Each row is a point on a tangle of strands that fork, close into loops and nearly touch. The rows are in no order.
(in the rows, 128 means zero)
Two points are linked if the straight distance between their rows is under 151. Some points are linked to none.
Q_131: [110 141 117 148 131 112  75 127  92 106 130 100 125 113 139 153  99  89
  65 143 150 141 120 111  91 125 123 103 138  55 129 139 124 184 150 123
 163 156]
Q_550: [148 139  45 112 109  79 158 117 150 107 153 105 146  99 120  95  93 123
 178  96 118 138 206 225 112  81 113 158 116 160 189 124  54  85 109 129
  67  93]
Q_891: [133 139 155 137 133 129 150  91 130 131 152 106  83 114 112  78  91 150
 132 137 115 143 156 160 115  80  96 136 114 142 151  95 106  60 125 124
 113 159]
Q_885: [141 156  70 168 137 126 124 131  98 103 187  82 178  56 103 113 117 168
  95 125 155 181 150 184  96  99 133 156 113 104 151 110  58  81  96 126
 144 138]
Q_600: [168 140 143 108 148  90 111 120 131  77 156  59 139 109 145 133 155 136
  56 141 132 147 156  88  51 129 136 133 125 118 129 149 135 101 116 100
 129  95]
Q_981: [134 157 120 149 151  93  95  79  98 142 129  76 122  83 144 110 162 155
 132 135 131 181 124 188  85  96 111 144 116 143 149 103  50  34  86 121
 152 124]
Q_214: [148 117 183 105 175 164 140 176 166 121  71 142 125 185 141 119 123 167
 150 104  81 126 123 118 134 131 132  96 111 165 127 137 134 108 135 138
 107 108]
Q_288: [125 136  88 128 152 127 110 174 131 109 104 148 154 179 182 142 151 104
 190 103 105 118  64  94 154 150 169  92 112 158 124 129 147 128 145 121
 159 151]
Q_563: [191 132 155 118  87  94 168 107 115  73 186  82  74  87 122 133 154 146
 131 159  80 147 158 148  49 106  98 159 138 182 131 150 111 102  90 144
 108  67]
Q_720: [136 133 133 159  93  93 102  93  92 120 146 115 165 128 100 174 100 104
  75 140 153 117 143 127  97 128 136 156 160  86 119 152 152 150 138 129
 159 148]
Q_209: [169 132 131 127 150 177 155 122 159 139 165 134  87 141 112  67 116 185
 164 107 101 145 141 161 112  94 120 119 146 171 134 129 116  35 126 144
  97 124]
Q_633: [ 92 118 172 142 137 196 107 198 130 167  63 145 116 184 117 155 148 119
 174 117 122 140 120 112 148 137 152  88 120 127 111 149 171 188 148 122
 104  99]
Q_889: [163 119 153 111 131 147 182 140 142 103 128 151 114 160 134 118 140 149
 146 116  81  41 136 119 150 151 152 108 141 179 147 176 153  92 179 109
 138  90]
Q_758: [ 95 124 166 157  81 104 161  77  90 181 107 119  90 107 102 149 130  79
 127 186 112  78 151  96 135 168 104 148 128  92 116 158 162 185 144 117
 136 148]
Q_247: [144 141 120 109 143  82 159  55 145  84 112  83 100  90 157  48 123 117
 169 143 139 150 167 166 117 130 103 120 140 194 136 123  91  53  92 136
  70 143]
Q_119: [137 147 159 113 141  87  72 114  96  74 129  78 114 116 141 143 131 140
  76 150 135 151 131 123  55 113 119 125 152  93 141 121 104 138 105 124
 163 139]
Q_290: [139 128  95 132 119 123  97 132 121 106 202 126 141  86  99 122 112 154
 117 146 171 159 155 197 119  77 131 150 130 100 136  80 105  85 124 114
 126 113]
Q_164: [ 82 123 125 139 145 158 125 167 117 169 125 210 120 166 104 166 186 120
 120 148 131 138  78 101 166 166 144  58 170  92 135 125 154 195 116 134
 182 101]
Q_327: [ 99 115 154 134 156 207 113 175 146 186  98 183 149 102 125 122 161 125
 113 113 144  83 124  92 138 130 184 126 151 115  71 131 176 198 102 115
 130 112]
Q_814: [144 115 113  74 109 135 174 129 134 123 153 152 130 123 141 118 126 137
 185 118 142  63 133 129 145 141 143 120 139 147 118 156 170  68 158 119
 104 132]
Q_345: [122 170 138 131 137  90  92 127  94 109 108 111 114 152 131 171 167 136
  34 148  84 180  85 101 102 136  89  88 105 101 139 111  94 176  78 130
 164 153]
Q_378: [123 113 119 135 108 198 127 145 137 162 116 169 157 109 144 125 149 118
 102 123 173 123 123  82 137 137 153 123 167  92 108 157 183 208 156 102
 135 152]
Q_915: [164  92 193 132 184 155  76 191 102 113  75 156 115 163 173 129 175 166
 116 148 108 182 123  90 119 105 132  85 127 148 123 149  92 163 124 162
 171  94]
Q_952: [ 53 134 180 139 163 131  51 173  61 143  49  99 106 147 125 147 143 104
 112 134 133 178 139 136 109 133 103 100  65 100 113 128 117 211 113 118
 121 152]
Q_900: [165  91 155 145 157 180  95 170 134 143 134 177 119 111 102 131 152 150
 108 142 129  70 103 120 144 153 156 128 167 135  89 131 123 131 138 108
 173  71]
Q_104: [125 141  79 113  85  88 187  72 132 136 144 109 135 106 123 113  96 109
 165 107 100  10 206 132 152 129  88 139  95 161 149 152 124  95 121 108
 119 131]
Q_588: [130 129  95 146  68 112 186 113 125 122 149 142 167 144  85 157 110  96
 145 134 137  66 168 184 151  76 108 166  97 107 190 102 129  93 124 117
 128 116]
Q_311: [121 132 124 132 133 173  70 172 136 132 136 195  95 152 130 130 184 149
 104 130 109 198  78 134 140 107 110  77 140 114 116 101 111 184 118 159
 151 140]
Q_90: [155 121  74 141 103 145 116 136 144  99 161 137 202 145 145 159 126 134
 109  99 183 139  87 142 135 121 142 133 150 107 121 126 157 114 149  94
 139 115]
Q_687: [ 79 153 178 106 128 101 124 166 104 152  99 112  86 183 121 110 119 100
 164 149 121 175 150 122 160 121 123  84 100 118 123 144 155 140 177 111
  83 161]
Q_957: [149 123 139 164 157 170 111 144 163 167 124 146 201 151 170 160 173 138
 117 114 131 102  76  91 130 141 157 122 136 133 107 120 155 149 106  87
 200 110]
Q_207: [104 143 148 105 127 136 147  95 122 123  68 123  89 186 122  97  95 130
 161  91 100 115 142 128 142 112  92  95 113 136 130 158 149 103 152 135
  89 198]
Q_670: [129 130 167 145  99 104  96  90 108 127 153  97  83  84 133 125 131 140
  95 139 119 173 140 191  75  98 120 152 188 124 104  87  93 104  83 159
 131 137]
Q_120: [149 117 130 157 120 112 120  68 100  99 164  74 110  73  73 120  99 139
 151 142 144 153 145 183  86 127 124 164 140 151 122 147  69  51  90 159
  93 124]
Q_68: [ 81 130 146 135 133 158 165 154 151 166  98 173 148 152 121 151 200 135
 145 143 134 115  83 100 176 180 151  98 151 101 152 107 190 175 136 105
 141 133]
Q_77: [173 169  86 137 157  64 129 119 112  49 125  83 146 113 135 124 121 129
 100 133  83 136 147 146  69 108 107 161 116 145 177 110  77  84  91 115
 147 113]
Q_383: [ 79 161 146 120 162 134  78 129 120 161  98 177 112 145  71 119 154 143
  96 133 167 143 114 111 163  96 116 104 138  86 102 116 113 166 104 142
 166 154]
Q_845: [118  99 183 158 189 161  95 178 120 155  91 167 125 142 126 141 182 160
  96 142 114  86  97  91 153 145 148 108 118 130  79 135 100 172 113 126
 203  61]
Q_765: [118 123 105 141  95 164 144 114 151 166 158 156 173  91 107 135 113 142
  77 128 174  91 116 120 132 139 136 160 157  73 105 126 173 177 125 127
 136 159]
Q_694: [130 115 141 132 136 159 118  99 130 103 153 106 116 126 121  95 112 163
 165 115 157 165 121 169  98  92  95 149 167 112 138 100 110  95 137 175
 126 160]
Q_470: [122  85 174 156 177 176 107 193 114 147  75 122 139 197 163 141 179  96
 184 112 102 129 117 101 141 151 156  88 117 164 112 146 155 135 151 128
 148 102]
Q_978: [112 111 160 117 178 137 130 154 136 137 157 123 105 132 153  95 106 131
 176 115 160 129 119 119 124 103 161 123 112 142 106 105 147  68 137 130
  92  99]
Q_129: [125 145 125 147 152 110 180 120 159 193 108 169 192 146 119 121 158 110
 151 119  92  86 133 115 187 153 155 138 116 139 143  86 194 117 108  89
 129 148]
Q_524: [146 115 117 134 150 107  81  94 115  66 169  89 133  61 135 109  96 100
  45 114 162 181 139 172  82  95 133 118 179  86  92 137 101 173  94 141
 131 124]
Q_746: [153 116  89 118  91 115 163  91 132 124 158 108 133 106 126 147  67 116
 175 129 145 100 138 157 139 130 110 170  94 155 124 142 116  60 122 130
  86 107]
Q_536: [138  71 156 111 128 188 143 132 121 145 147 161 107  94 137 111 107 124
 175 114 171  84  94 100 138 143 162 160 168 168 102 143 145 140 148 107
 126 104]
Q_668: [171  96 143 107  78 115 122 107 116 117 143 109 103 109 114 171 123 113
  90 162 141 115 157  74  76 173  71 148 109 135  96 188 154 188 142 138
 162  94]
Q_362: [ 89 115 162  78 116 165  60 143  96 131  73 152  46 100 118 121  99 102
 115 132 127 166 153 136 126 113 123 112 153 108 133 112  92 197 137 160
  85 156]
Q_466: [187 120 111  92 145  74 151 101 156  80 143  66 130 103 147 104 143 124
 105 151 124 143 172  80  55 167 118 158 104 164 132 163 124  93 109 132
 106  81]
Q_684: [ 85 115 135 113 145 142  75 125 115 150 116 143 110 100 140 121 110 104
  76  86 165 142 110 125 119 125 147 155 151  81  95 102 104 165 121 170
 122 125]
Q_844: [109 173  91 138 142  72 141  97 118 158 101 174 185 162 106 147 123 108
 121 119 114  93 114 123 168 158 131 129 109 126 158  91 159  95 105 105
 139 156]
Q_507: [120 137  98 129  65 115 164  99 146 124 158 105 195  90 137 161 123 124
  86 108 161  99 140 125 130 160 140 181 113 142 147 133 142 117 133 104
 121 157]
Q_150: [144 105  90 144 110 119 124 107 113  84 184  68 165  77  60 138 102 136
  22 109 159 122 165 164 106 123 129 172 149  83  87 143  95 170 126 104
 143  90]
Q_627: [136 131  89 123 113  88 147 102 144  93 148  76 171  96 146 126 101 105
  82 116 138 105 185  89  95 160 137 162  99 173 143 142 111  87 128 119
 114 126]
Q_886: [139 182  91 116 149  92 117 125 153 106 105 140 140 165 138  85 124 139
 151 111 100 142 158 134 156  99 106 113 134 132 133  95 130  77 128 140
 111 179]
Q_518: [135  88 115 108 118 151 118 104 135 128 165 151 126  81 138 111  79 123
 120 139 216 153 152 132  99 128 112 156 132 117  73 146 146 132 143 145
 103 118]
Q_923: [ 92 110 119 142  89 121 111 115 101 141 126 135  87 125  96 132 104  91
 127 148 140 130 101 144 139 149 105 135 140  76 164 124 130 180 198 127
 139 146]
Q_404: [ 81 152  99 144 116 113 116 136 105 141 100 139 113 171 120 140 121 108
 141 134 102 149  75 129 154 150 106 105  99  85 170 111 127 131 161 130
 140 167]
Q_842: [ 78  96 172 141 139 135 109 147  72 144  65 109 113 115 147 123 110  76
 141 119 151 148 136  82 116 163 159 147  96 125 122 149 142 171 153 132
 103 169]
Q_121: [143 137 128 132  92 115 133 133 117  41 150  92 113  64 140 115 126 133
  76 146 150 198 134 136  83 123 127 149 141 129 104 155 109 131 115 170
  94 165]
Q_279: [144 140  82 126 119  50 168 112 106  41 136  71 139 120 124 126 102 107
 143 106 102 106 166 158  83 117 118 173 136 151 181 136  92  96 124 153
 112 105]
Q_166: [152 107 142 114 100 128  95 131 104 112  98 103  90 131  98 149 129  96
  64 157 124 152 164  80  61 163  96 134 161 102 118 187 123 204 158 138
 134 105]
Q_551: [147 143  57 134 103 111 160 111 129 163 170  98 153 105 103 147  74 123
 164 131 141 140 181 199 103 116 121 159  95 143 161 134  78  48 132 123
  80  84]
Q_818: [136 110  79 167  92 122 149 136  99  86 163 111 193 139  85 143 118 119
 141  96 142 126 168 183 132  87 140 193 113 114 179  90  97  94 119 146
 144 133]
Q_369: [140 147 122 130 193  94 117 172 146 126  86 167 169 194 144 136 177 143
 166 103  70  89  90  96 175 157 149  73  93 178 124 141 147 140 125 112
 178 114]
Q_935: [ 34 119 164 130  98 172 130 164  86 199  84 118  65 148 104 127  94  71
 170 142 127 123 136 117 163 168 125  90 122  96 121 169 136 194 146 108
  85 125]
Q_471: [124 115 128 117 124 153  75 111 114  86  80  98  89  91 138 117 111  86
  55 144 143 176 170 113  49 120 111 130 177 100  96 180  95 208 127 156
 114 124]
Q_263: [ 82 100 163 113  99 136 176 124 133 133 134  99  67 106 131 123 118 114
 146 122 129  99 142  97 144 140 107 142  62 144 109 117 142 130 164 155
  96 159]
Q_332: [146  95 128 119  76 168 168 108 135 184 175 167 118  82 139 130 114 115
 160 139 160  94 104 106 167 136 120 181 137 151  91 126 150 171 137 113
 128 119]
Q_278: [119 141 152 119 166 168 116 192 150 138  83 178 154 188 130 138 151 168
 121 107 115 151  92  88 153 139 138  97 100 138 119 106 134 131 112 137
 133 138]
Q_208: [104 109 159 157 152 175 108 175 123 151  78 176 103 142 126 166 169 119
 119 156  75  87  90 112 152 179 146  79 180  96 111 146 115 213 133 134
 194  73]
Q_70: [106 129 149 119 105 102 136 125 130  89 152 103  77  82 129 119 116 125
 109 150 133 140 139 101 107 115 127 155 100 120 121 129 120 138 158 164
 100 146]
Q_742: [122 147 146 122 103 125  62 109 118 131 166 156 109 116 131 128 148 152
  80 114 128 194 119 195 111  82 107 132 175 116 107  71  99 157 100 156
 151 163]
Q_922: [130 143 138 110 116 133 229 112 127 158 138 186 133 137 109 130 153 134
 171 159 122  54 112 127 199 137 133 124 147 145 166 125 193 117 127  64
 118 100]
Q_612: [146 131  95 157 135  95 125  91 101  92 156  82 160  79 104 102 123 168
 154 129 133 164 161 223  77 115 123 155 111 146 172 117  68  59 106 127
 120 144]
Q_528: [154  98 102 138 108 155 154 134 156 114 187 126 139 143  99 113 124 156
 154 120 156 132 130 139 133  93 123 159 158 109 146 118 146 113 168 168
 142 116]
Q_773: [102 142 147 105 153 134  55 121 106 168 108 120 114 133 133 117 161 165
 100 134 154 178 112 119 142  87 100 117 122 114  85  92  64 134  64 146
 169 171]
Q_151: [146 104 112 144 136  98 112  92 101  41 195  40 142  62  83 117 114 133
  71 132 162 163 161 172  63 126 141 158 178 113 100 149  83 160  79 139
 120  80]
Q_899: [153 109 158 127 140 150 138 135 121 150 131 169  94 174  96 120 124 143
 148 120 115 109  97 126 170 120 130 104 130 109 145 117 158  92 158 136
 129 141]
Q_613: [172 124 144 128  94  84 143 110 133  58 166  80  79  85 129 137 136 138
 108 176  91 129 159 134  72 106  92 150  90 129 154 133 131 136 129 147
 115 121]
Q_924: [120 106 105 115 158 152  79 136 105 162 160 142 165 119 172 130 132 133
  89  81 182 150  78 124 111 119 151 131 129  91 102 104 117 105 115 148
 154 132]
Q_15: [115 153  56 130 121  70 134 108 156 111 119 135 130 135 126 118 102  93
 156  85 100  37 190 122 163 126 108 144 115 149 142 102 120 113 137 108
  93 134]
Q_651: [172  74  76 135 104 168 172 134 166 117 212 112 187 103 107 125 113 172
 172 122 183 125 142 159 125 137 142 176 129 147 131 142 142 114 155 123
 139  67]
Q_220: [125 107 115 104 129 129 114 113 161 127 164 127 144 106 156 108 117 124
 134 131 189 155 148 130 102 135 144 147 104 147 111 119 144  64 148 127
  88 120]
Q_794: [136 129 101 102  65 125 206 110 157 168 169 151 172  85 124 143 121 150
 141 136 147  72 138 131 163 150 118 174 102 146 138 122 150 128 128 121
 120 129]
Q_19: [195 112 151 140 157 143  86 150 123  88 112 155 127 160 141 120 175 166
 132 136 125 175 102 122 119 113 139 107 171 137 124 162 121 101 147 165
 164  97]
Q_777: [184 113 166 127 103 110 136 119 119 109 158  85  72  56 113 113 132 157
  83 173  91 161 148 170  52 128 116 171 188 155 101 121 103 132  81 136
 114  95]
Q_697: [ 92 152 125 131  97 113 154 114 168 131 126 127 141 154 128 166  74 109
 117 151 140 114 138  96 138 143 113 129 100 126 136 114 181 155 139 112
 119 161]
Q_840: [186 114 130  85 152 124 173 130 166 136 148 132 106 163 106  87 119 159
 148  96  76  76 148 129 194 125 143  93 116 185 147 159 124  59 146 117
  97  87]
Q_462: [145 151 100 118 122 131 144 136 134  60 168 107 165  98 160 110 103 148
  67 115 154 189 130 146 118 110 131 121 153 115 129 103 118  92 112 154
 105 170]
Q_999: [140 132 133 136 157 122 157 161 186 161 130 143 149 166 111 101 132 127
 172  98  74  77 154 112 190 132 160 122  86 163 107 116 180 104 124 124
 103 141]
Q_320: [ 98 110 201 130 131 106 124 121  83 169  84 103  68 151  96 138 118  98
 117 165  99 100 157  93  98 155 104 116  96  93 115 164 156 186 155 113
 112 119]
Q_465: [ 76 111 136 105 128 120  78 119 115 134 106 151  61 105 103 110 101  81
 102 122 121 119 115 150 118 124 123 137 146  84 110 122 103 204 167 160
 130 141]
Q_312: [119 158 122 111 157 118  77  94 100 166 142 118 141 137 146 127 136 163
 114 127 149 171 118 148 116 111 103 132 109 138 125  94  70  66  89 126
 164 151]
Q_292: [132 131 128 127  95 166 151 128 140 134 151 170 164 111 104 162 194 134
 141 141 137  83  87 121 162 157 149 143 192 122 157 112 169 168 146  93
 166 138]
Q_219: [144 169 118 106 136  58 147 101 124  57  83  81  80 115 152  95  97 114
 152 147  91 163 129 137 123 103 109 133 150 165 139 128  91  96 117 132
  88 162]
Q_374: [135 103 112 135 104 172 144 155 130 142 118 159 119 149 139 114 116 137
 164 141 148 131 113  93 114 140 116 127 159 106 133 170 174 176 205 125
 142 128]
Q_280: [133 147 109 174 144 116  95 112 124 111 147  80 136  65 107 120 124 146
  59 127 147 138 123 124  87 127 135 178 104  99 117 135  77  85 104 131
 141 121]
Q_228: [133 177  36 117 148  85 126 112 149 149 138 113 135  90 138  81 125 131
 169  84 113 163 155 202 123 108 135 131 124 169 181 100  49  50 116 126
  84 101]
Q_767: [156 121 139 165 134 137 142 133 185 137 136 128 188 122 167 166 171 157
 119 135  94  64 108 122 123 147 164 135 146 142 146 128 143 119 133 101
 188  75]
Q_677: [105 139 112  72 113 103 185  96 149 178 143 114 122 121 139  94 102 146
 174  94 131  45 170 132 159 134 127 126  98 162 134 157 139  68 136 124
  96 132]
Q_907: [119 102 125 136 164 155  77 159 123 146 113 145 126 151 172 123 159 107
 143  99 158 168  60  95 131 110 156 121 122  93 106 131 137 159 151 145
 153 114]
Q_716: [192 115  47 124  87 139 180 118 172 104 143 138 208 119 147 128 123 120
 179 106 121  84 127 136 163 148 144 173 154 182 150 141 156 137 145  94
 127 129]
Q_351: [117 100 183 113 132 192 160 161 146 145 111 142  82 190 140 134 121 138
 167  99 108 102 126  99 135 120 132  82 111 162 112 172 176 142 164 129
  96 108]
Q_334: [155 156  52 127 130  92 111 134 187 150 144 173 185 135 112 120 157 129
 147  86 103  94 136 164 174 128 154 126  98 152 172 102 117  69 122 115
 124 108]
Q_225: [130 146 155 153 151  98 148  79  92 102 105 103 114  90 162  71 144 115
 133 156 134 178 132 178  88 138 130 126 168 199 129  87  89  55  57 138
 111 151]
Q_926: [ 94 119 155  99 133 180  49 159 106 155  71 186  69 157 109 133 146 126
 138 112 110 175 104 141 154  90 123  73 150 103 125 102  99 194 101 163
 112 143]
Q_399: [132 117 186 152 138 120 183 136 139 124 100 140  95 185 143 136 138 139
 144 140  54  61 113 124 158 152 156  67 128 153 149 199 178 154 184  96
 147  90]
Q_366: [154 103 137 112 154 172  74 143  98 124 107 169 114 158 149 118 138 126
 161 106 157 183  85 122 117 102 140 122 184 116 126 132 112 122 131 184
 125 120]
Q_387: [ 82 150 198 102 121 100 106 150  79 128  83  94  66 150 126 133 116 113
 118 169 117 174 164  95  97 131 115  96 134 111 142 156 111 178 150 119
 108 138]
Q_555: [112 147 158 133 112 110 129 133 158 123 102  81 138 129 130 175  98 108
  50 155 138 134 132  65 124 144 137 114  97  97 105 146 149 167 109 117
 109 153]
Q_775: [106 175 128 128 144  62 103 119 108 118  74 113 154 178 146 162 153 114
  74 140  86 171 124 107 131 172 105  93  80 104 142 114 116 132  91 139
 138 179]
Q_928: [119 104 162  88 100 165 154 102 112  96  95 119  50 136 145 116  85 133
 160 107 131 147 125 132 109 117  83 112 130 157 131 147 117 113 155 162
  59 167]
Q_215: [150 142  84 107 175  98 115 135 106 106 134 161 160 156 172  93 145 130
 161  81 130 169  82 116 123 121 158 129 134 163 145 119 104  83 127 174
 137 136]
Q_106: [148  93 105  92 145 158  77 112 160  94 170 147 122  76 124  95  83 124
  99 126 189 175 138 182 108  97 135 136 182 101  74 112 117 159 111 148
 115 128]
Q_411: [154 108 149 162 126 100 131  56  88  69 178  54 131  74  98 110 123 141
 133 175 159 178 172 182  38 145 126 160 161 144 110 148 109 109  71 159
 102  93]
Q_700: [169 125 102 157 159 169 107 131 155 160 166 152 153 118 116  95 110 166
 142 105 130 172 112 146 105 113 149 144 121 135 132 114 107  41 120 157
 123 118]
Q_234: [151 125 122 138  70  96 158  87 109 123 164  98 144 110 108 171 100 111
  97 168 133  81 175 103  96 141  87 179 112 120 120 159 156 150 128 120
 156 105]
Q_197: [123 150 105 137 156 134 116 152 135 146 127 192 161 198 138 171 151 149
 125 131 117 149  63  92 152 138 125  63 105 110 147 125 156 174 104 132
 178 132]
Q_911: [ 86 159 159  93 174 108 116 176  98 147  87 142 128 193 131 111 154 138
 168 100 121 159 111 127 166 118 125  88  97 142 109 118 143 115 136 132
 123 154]
Q_91: [112 162 135 142 173  52 137 119 121 156  71  95 170 166 128 137 128 102
  95 118  92 112 140 106 136 160 127 150  69 112 128 104 143 119 102 109
 142 161]
Q_293: [111 145  85 156 124 110 134 136 127 129 123 125 157 122 146 148 146 118
  82 121 118 135  78 119 159 134 127 124  77  62 152  89 142 138 136 148
 145 175]
Q_881: [153 140  92 128 129 158 112 186 139  81 149 174 153 163 138 174 155 160
 127 141 118 116  60 124 128 132 141  79 133 100 130 130 142 132 138 142
 181 129]
Q_372: [161 142  93 153 139 153 134 145 203 187 158 154 185 136 113 129 123 157
 125 107 112 123 125 131 141 137 171 145 112 149 145 124 133  71 128 111
 133  90]
Q_495: [121 160  95 121 186  91 122 164 173 141 123 171 160 173 123 110 167 144
 168  91  79  71 128 125 189 126 147  80  94 155 132 105 146  91 109 103
 134 106]
Q_829: [171 131  74 130 181 121 114 154 167  93 141 130 190 159 182 136 135 130
 153  89 111 114  89  96 126 150 166 103 130 166 136 123 123  82 110 147
 166 108]
Q_210: [155 144 129 125 152 125 115 139 151 102 116 118 115 135 194  99 138 138
 176 138 122 214  90 127 134  77 138  85 156 148 131  86 118 111  88 157
 139 173]
Q_322: [104 150 107 132 107 139 109 122 152 135 150 116 179 124  96 154 121 139
  98 116 163 104 122 126 152 138 131 155 107 135 155  90 103  86 117 119
 159 153]
Q_386: [ 75 105 166 158 111 196 158 163 139 203 110 144  86 174 111 126 132  97
 194 136  91 118  98 112 167 146 137  81 151 106 136 168 169 198 169  98
 118 107]
Q_984: [123 106 141 112  79 147 170 120 131 186 136 166  76 121 112 132 109 106
 169 157 150 114 105 103 198 139 112 121 105 120 113 147 173 197 165 118
 115 118]
Q_552: [128 173 115 114 137 102 114 140 143  88 102 108 144 149 174 114 117 125
 102 133 133 199 134 108 129 107 123 113 133 125 133  98 126 116 126 134
 118 199]
Q_65: [100 140 118 110 156  62 144 119 157 109 101  77 119 139 125 103  90 103
 150 101 100  81 189  99 162 135 114 135  79 178 115 120 118 106 130 112
  87 148]
Q_973: [ 95 148 166 139 142 111  95 132  92 123 116 128  59 123 154 105 123 118
 131 124 119 195  90 137 121  77 121 121 122 129 109  88  97 150 125 132
 126 162]
Q_448: [148 108 125 138  98 183 142 137 164 135 181 133 188  94 127 160 176 163
 159 125 144  62  96 148 124 135 164 163 177 147 140 126 136 130 139  90
 173  94]
Q_159: [129  99 203 193 169 157 117 153 114 127  72 128 110 144 146 146 152 153
 116 135  97  68 119 116 144 143 148 110 121 145 101 152  86 100 135 145
 189  93]
Q_863: [146 187  77 125 135  52 122 108 133  73 107 120 129 113 160 102 108 129
 133 128  81 138 155 177 122  85  97 139 122 152 149  85  89  87  98 105
 114 158]
Q_389: [ 99 136 147 136  74 124 184  72 105 170 131 154 127  80 106 159 141  91
 143 197 134 110 128  96 165 174 117 141 164 100 145 144 174 226 119  93
 127 181]
Q_45: [142  98 176 110 115 175 203 136 127 165 140 178  98 132 134 142 142 133
 167 170 125  72 109 110 175 154 113 101 162 139 112 150 187 174 161  72
 129  90]
Q_86: [ 87 125 131 141 141 137  92 171  93 156  64 118 137 140 173 113 149  94
 123 104 154 199 105  91 132 131 154 118 109  83 120 136 126 157 153 154
 110 162]
Q_297: [117  98 186  88 122 212 139 134 110 149 107 141  41 178 126 117  97 144
 149 104 125 138 141 122 140  88 102  75 140 124 126 138 149 142 145 142
  75 135]
Q_803: [ 61 132 135 132 107 150 154 152 120 169  74 137 133 167 130 148 142 102
 164 134 120 113  93 109 165 184 127 116 126 104 156 118 155 159 164 114
 125 179]
Q_645: [116 112 178 106 115 147 159 101 155 199 138 145 123 156 116 142 105 127
 168 127 141  71 125 116 174 123 136 110  98 155  95 147 188 108 119  81
  93 116]
Q_103: [140 116 177 167 109 151 146 150 156 118 114 148 122 162 157 174 129 124
 125 175  85  84 129  97 121 157 154 101 169 128 119 171 162 169 172 124
 162  82]
Q_702: [130 161 128 123 131  76 164 120 113 108 113 105 117 119  81 148  94 119
 109 162 105  65 150 107 134 131 115 164  76 149 151 124 116  91 129  81
 135 116]
Q_708: [133 142  73 122 138 128 121 123 141 147 150 127 199 147 145 143 159 142
  93  95 130 132  86 116 173 119 118 121  78 107 144  84  98 100  91 151
 168 159]
Q_855: [123 133 140 122 127 157 140 140 175 167 122 162 156 160 152 155 116 128
 128 126 146 114 123 105 134 141 140 134 117 114  93 119 193 115 130 104
  96 133]
Q_617: [173 101  36 132  79 126 185 118 146 104 173 115 216 126 122 117 105 134
 172 103 163 130 180 164 144 122 125 182 116 146 145 147 151 117 144 122
 116 110]
Q_342: [ 71 151 153 125 139 121  59 159  89 141  78 109  81 128 150 146 162 112
  68 159  96 197 126 128 103 140  90  78 119  78 122  95  83 212  95 128
 139 156]
Q_318: [ 98  97 171  88 144 170  81 163 132 170 112 175  97 122 119 125 138 121
 127 105 153  97 121 118 143 117 164 118 150 102  81 115 143 167 135 147
 112 102]
Q_291: [107 143 116 147  70 109 207  83 125 134 131 165 134 132  85 159 135  97
 159 168 132  64 129 136 183 105 107 148 120 122 183 117 170 132 132  67
 123 128]
Q_640: [140 104 129 142  97 109 127  75 109 139 164  93  88  78  87 137  74 122
 133 133 160 106 132 155 111 118 105 180 115 122 106 148  94  82 126 138
 110  90]

A piece is all that can be reached along the links. How many separate loops has the piece of each point below (a circle has one, a figure eight two, a Y none), and how many tips (points with one link)?
Q_777 -> loops 0, tips 5
Q_166 -> loops 0, tips 16
Q_829 -> loops 0, tips 3
Q_104 -> loops 0, tips 3
Q_645 -> loops 0, tips 2
Q_518 -> loops 0, tips 6
